Points on a hilly landscape, in no order, each with its height.
A ball rolls from a point to the lowest of its 3 nearest points, and stops where none of them is lower. Distance is the straight distance between rows; heights are no part of it.
j_888 (h 13.3): [-12  10 -28  -2 -22 -42   2   3  28   8  16  11   2  15  30  38  11  23
  12  11 -30  10 -19]
j_225 (h 21.2): [ -6  16  -3  10  30  29  -3 -37 -17  -8 -22  28   7  -7 -32 -15   6 -10
   1  -2  21   0  15]
j_537 (h 46.9): [ -2   3  -3  -8  11   3  -6  -8  -4   7   3   9   1  -6  -2  -9   4   8
  12   2  15  11 -26]
j_701 (h 51.7): [ -4   7 -28 -15  15 -17  -2 -15   8  17  -8  31   8  -1  12  17   1  -5
   8  18  14  -1 -25]
j_699 (h 26.5): [  4   7   2   8  24  19  10 -26 -26 -15   2 -16   7 -10 -33 -37  16 -22
   2 -14  17 -13  13]
j_779 (h 11.0): [ -7  -8 -20  -5 -14 -27   0  -5  15   7  10  15 -17  18  12  23 -14  20
  -3  16 -18   8 -13]
j_105 (h 11.2): [  4  -1   4   3   5  11   9  -5 -18  -1  10  -2   3  -7  -2 -35  16  -2
   1  -3   5   4  -8]
j_303 (h 30.0): [ -2  -1  22  -6   0  10   3   3  -7   4  -2 -20  -4   7  -4  -8  15  -5
 -15   1   6 -18   9]
j_837 (h 13.4): [ -8   7 -18 -13 -30 -44  -4   6  25  -2  12  13  -7  12  10  28 -14  24
 -11   3 -30  16  16]
j_919 (h 12.3): [-22  10  -4  -8 -13 -30  -2   2  36  -1   3   7  -5  17   8  44 -13  25
 -13   8 -28  -6  18]
j_313 (h 9.7): [  7 -12  16   2  -2   9  -4   3  -6  -8   1  -9   1 -18 -16 -14   7   5
  -9   7   7  -5   2]
j_9 (h 32.6): [-15 -10  18  -1  -5   0  -1   1  10   3 -28  -3  -9  10   2  22 -33   2
  -3   3  10 -13  19]
j_818 (h 15.5): [  7  -8   8   1  15  23 -13 -10  -9  -6  -8  -1  10  -5 -16 -17  -3  -2
  -5   1  17  -3  -1]
j_106 (h 23.0): [  4   5   1  -1 -21 -17  -3   7   8   3  11   1 -15  10  18  24  -8  21
   1   8 -25  15  -1]
j_370 (h 25.6): [  4   1   6  -3   6  -4  -8  -5   7   2 -15   6 -11  -7  -2   4  -3  11
   0   9   3   2  -6]
j_233 (h 37.6): [  8  -7   1   0 -18  -7   5  17   1   7  13 -14 -13   2  14   5  -4  11
  12  -9 -28  11  -3]
j_447 (h 10.5): [ 13   3  -6   3   8  17  12   5 -22  -5   8  -3  23  -8   4 -46  22 -15
  14   3   1   8 -19]
j_989 (h 18.5): [ -4   7  -8   4  29  14 -10 -31 -18  -7 -14  31  -3 -13 -25 -12   5  -8
   5   3  34  12 -10]
j_123 (h 29.4): [ -2  -9  12   6   0  14   6  -3 -15  -4  -1 -35   3  -7 -11 -22  13 -14
 -11  -2  17 -17   9]
j_155 (h 27.4): [ -3   4  20  -2 -32 -24   1  23  20 -14  -2  -6  12  -6   7  29 -36  19
 -19   1 -31 -10  27]
j_8 (h 23.3): [  2   6   9  -1 -25 -22  -8  10  21   9  -2   5 -13   7   1  29 -19  15
 -17  -3 -21   0  -1]
j_317 (h 9.4): [-13   3 -14 -16  -5 -35  -1  -8  17  13  -3  18 -13  13  14  27   2  14
 -10  13 -24   2  -4]
j_948 (h 39.4): [ 14  -8  -8   2 -28 -14  11  36  15  -6  28  -1  -8   9  28   8   4  11
  11 -11 -24  20 -22]
j_960 (h 34.6): [ -3  -7  19   1  14  17   0  -6  -6   0 -24 -12   3  -2 -12   0  -9 -13
  -1  10  26 -17  15]
j_334 (h 16.5): [ 7 -4 13  3 -2  2 -5  4  7 10  0 -9 -2 -2 -9 -7 -4  5 -3  2 -3  8 -8]
j_148 (h 11.9): [ 10   3 -10   0  10  12  18   0 -32   3   3 -16   1  -4 -15 -50   7 -19
   5 -12   3  -4  -1]
j_677 (h 37.0): [-11 -16   0   8  34  24  -5 -10 -14  -5 -28  -1   7  -4 -21   2 -23 -21
   1   7  37 -10  29]
j_567 (h 24.1): [ -7   6  -3   2  44  35 -19 -34 -12 -12 -27  10   3  -1 -23 -11 -16 -19
   1  -3  35   1  29]
j_348 (h 20.7): [-10   4  -1  11  33  33   4 -32 -25 -11 -10  -1  18 -13 -24 -20   7 -19
   0  -2  24  -8  24]
j_290 (h 77.9): [ 12 -11   3   0 -31  -5   0  28 -11   3  27 -26  -7   8  12   2   5  -3
  -3 -13 -14  16  -4]
j_220 (h 30.4): [ -8  -2  10   1  30  27  -7 -12  -6  -8 -13   3   3  -3 -24 -11 -15 -13
  -9   8  31  -6  15]
j_16 (h 16.7): [ -2   1  -3   3  20  28   8 -24 -26 -15  -3 -26  15 -13 -30 -26   6 -31
   5  -6  28 -27  32]
j_253 (h 23.6): [ -4  -6   4  -2   8  21   9 -14 -27  -4  -5 -23  15  -5 -29 -27   2 -30
 -11  -3  25 -14  24]
j_31 (h 33.0): [ 14  -9   4  17 -42 -13   2  34  -7   9  29 -13   3  -3  11   7  -6  10
  -1 -24 -34  15   9]
j_696 (h 34.2): [  0   8  -7  -3 -12  -5  -5  22   1  10   9   2  -4  -2  15   6   2  18
   5   5 -11  13 -19]
j_470 (h 6.5): [ -2   0 -19  -3 -25  -9   4  27  28  12  21   4  -5  -2  40  30  15   0
  15 -14 -27  21 -33]
j_849 (h 37.7): [  1   2  -8  -9   0   2  -9 -10  12   8 -11  24 -14 -15   3   0  -6   6
   3   4  15  10  -7]
j_842 (h 15.0): [-18  10   0 -10 -22 -33  -4   7  32 -16   9  10  -3  26  16  34 -27  28
 -12   0 -29 -12  29]
j_280 (h 33.9): [-23   1  12  -3  -6 -26  -7 -11  19  -7 -20   8  -9  11  13  31 -26  16
 -10  12  -8 -13  25]
j_425 (h 41.0): [  7  -7  18   5 -20 -15   5  19 -13   8  19 -43  -8 -14  -2   2  10 -12
 -10 -23 -10 -21  22]
j_328 (h 26.8): [  3   2 -14  -4   2 -14  -1  -4   9  13   4  15  -6   0  24  14  -7   9
  16   8  -2   6 -27]
j_56 (h 17.2): [ -3   7 -18  11  31  13  -3 -17 -14  -2   1  25   6  -4  -6 -16   9 -10
   9  -2  26  11 -16]
j_117 (h 12.1): [ 12  -6  11   5  -4  -1   0   4 -10   3  14 -20  -1  -6 -10 -22  19  -2
  -5 -10  -8  -3 -12]
j_224 (h 12.4): [ -7   9 -20  -5 -20 -36  -5  11  28   4  20  18  -9  11  21  31 -13  19
  -2  13 -32  10  -7]
j_865 (h 30.9): [ -5  -1  18  -5   4   6 -11  -8   3   3 -22  -1  -8   1  -3  14 -13   6
   6  10  12 -13   3]
j_848 (h 11.5): [ 18   3  -5  -3  -3  12  14  23   4   3  10   7  11  -9  25 -24  26  -5
   7  -5 -12  27 -32]
j_145 (h 22.6): [  3  -3   6  -8  18  13  -4 -12   3   3 -12   9  -5   1 -16  -9   2  -5
   0   6  14  -3   3]
j_877 (h 10.0): [ 13   8  -6   7   9  19   1  12  -1  -7  10   4  17  -3  24 -32  22 -17
   8  -2   4  22 -25]
j_216 (h 23.2): [  2  -2   4 -12 -34 -26   1  16  25  -4  12  -1   7   6   2  21 -22  13
 -17 -15 -29  -2  26]
j_646 (h 28.5): [  2  -6  16  -1 -15   3   6  12  -6   1  16 -17  -5  -2   0   7  -2   1
 -15  -7   0 -17 -10]
j_708 (h 30.2): [ 12  -4  -6   0  -7  -4   5  34  17   2  19   1   2  -2  43  14  21  -2
   9 -17 -23  23 -32]
j_401 (h 27.9): [  6  -5  12   3  12  17   1 -10 -15 -10  -2 -16  20  -5 -24 -35  11 -17
  -5  -1  17 -18  10]
j_88 (h 10.8): [-19   4 -13 -15 -13 -34 -13  -2  29  -5   7  28  -8  16  15  37  -6  23
 -10   3 -26   3   6]
j_761 (h 13.5): [  9   8 -15  10  16  11  21  -9 -26 -10   4 -10  14  -1 -19 -47  12 -30
  13  -4   5  -2  -9]
j_177 (h 39.1): [  5  -8  13   7 -49 -18  -1  36   8   1  12 -27  10   5   0  27 -15   9
 -16 -25 -23 -10  30]
j_408 (h 35.4): [  5  -8  25   1 -24  -6   4  20   3   3   5 -22  -7  -5   0  10  -6   8
 -18 -19 -20  -4  15]
j_397 (h 14.6): [  2  16 -13  12  26  31  20 -11 -17 -17 -14   7   8  -4   5 -35  25 -20
  23  -9   8   8 -22]
j_396 (h 28.7): [ -6  -2   8  -5  17  22 -15 -26   2  -9 -24  11  -4  -5 -21   0 -13  -6
   4   8  23 -10  12]
j_82 (h 18.0): [ -8  18 -21  14  32   8  -7 -26 -10   4 -13  46   6  -4  -2  -3  21 -11
  26  13  39   2 -19]
j_995 (h 13.0): [  0   1 -32  -9  -8 -26  -4  -2  14  10   5  16  -7   5  19  29   3  18
  10  14 -19   7 -21]
j_737 (h 23.4): [  4  -8  16  -1  -4   0  -4   9   6   0   5 -16 -18   1   2  10   4  10
  -4   2  -3   1  -4]
j_569 (h 18.8): [  3  10 -14   1  24  14  -9 -23  -5  10 -15  24  -4   5 -15 -11   4   0
  15   4  22  11  -8]
j_272 (h 20.5): [  2  -4 -15  -1 -19 -11   4  21  11   8  11   4  -3  -1  25  17   8  11
  21   5 -23  21 -20]
j_643 (h 32.7): [ -7  -3  16   4  18  10  -4 -21   1  -4 -26   0   3   1  -7   7 -14 -14
 -10  18  32 -10  26]
j_934 (h 33.8): [-10   4   3  -9  15   4 -12 -19  17  19 -30  19 -14   2  -6   7 -17   6
  -6  18  18 -10   1]
j_782 (h 31.3): [ -3  -6  20   9 -19 -10  -3  22   4  -1   1 -25  -6   1  -4  24  -8   3
 -13  -2 -12 -19  10]
j_879 (h 30.1): [  3 -13  13 -14  -4   7  18   5 -18   5   8 -31   5  -8 -10 -29  13  -8
 -12 -13  12 -21  -2]
j_953 (h 8.4): [ -8  -5  11   7  31  37   4 -23 -35  -6 -15 -12  15  -9 -21 -25  -2 -36
   4  -6  37 -27  34]
j_459 (h 30.3): [ -1  -9  26   2   5  11  -5   5   3   3 -11 -19   0   7  -9  10  -4  -1
  -3  -3   6 -21  15]
j_854 (h 16.3): [  4  -1  -4   5  23  23   0 -15 -23  -9   2   1   5  -4 -24 -36  12 -15
  -3  -9   7  -4  -3]
j_43 (h 14.5): [  7  12 -19  17  23  17   9 -27 -19  -5   3  11   6   6  -3 -37  21  -3
  19   1  19  10 -16]
j_591 (h 24.2): [  6  -3   1   1   2   3   9  17 -10   5   9  -8   1   3   8 -13  11  -2
   8   4  -6  16 -18]
j_283 (h 11.1): [ 10   8 -13   8  20  19   6   1 -14 -12  -1  21  15  -6   9 -31  17  -5
  18   8  16  20 -27]
j_55 (h 28.3): [  5 -16  22   1  -8   4   4  11  -1   2  -9 -20  -2   2   0   7  -2   7
  -5   2  -1 -15  16]
j_305 (h 29.5): [  0   6 -28 -14  10 -27  -4  -4  12  11  -3  22   1   5  20  31   9   7
   1  24 -13  -9 -26]
j_466 (h 18.3): [  7   5  -3  -5 -28 -31   2  23  23   0  16   3 -12   9   4  19 -17  19
  -5  -6 -29  12   4]
j_137 (h 25.8): [  4  -5   6   6 -40 -20  -4  27  12   4  17  -1  -5   5  16  23  -3  11
  -3 -22 -30  23  -4]

Call two points neighbours if one is among the 3 nearest of the other. Go from one point of each pair to the other, from neighbour to neighbour, staying as low as possible. Name the highest point that can't be avoided.
j_313 / j_317 -> j_280
j_953 / j_470 -> j_708
j_953 / j_877 -> j_225
j_313 / j_877 -> j_117

Where does a ball stop that starts at each point below?
j_123 -> j_953
j_567 -> j_877
j_677 -> j_313
j_643 -> j_313
j_82 -> j_877
j_701 -> j_317
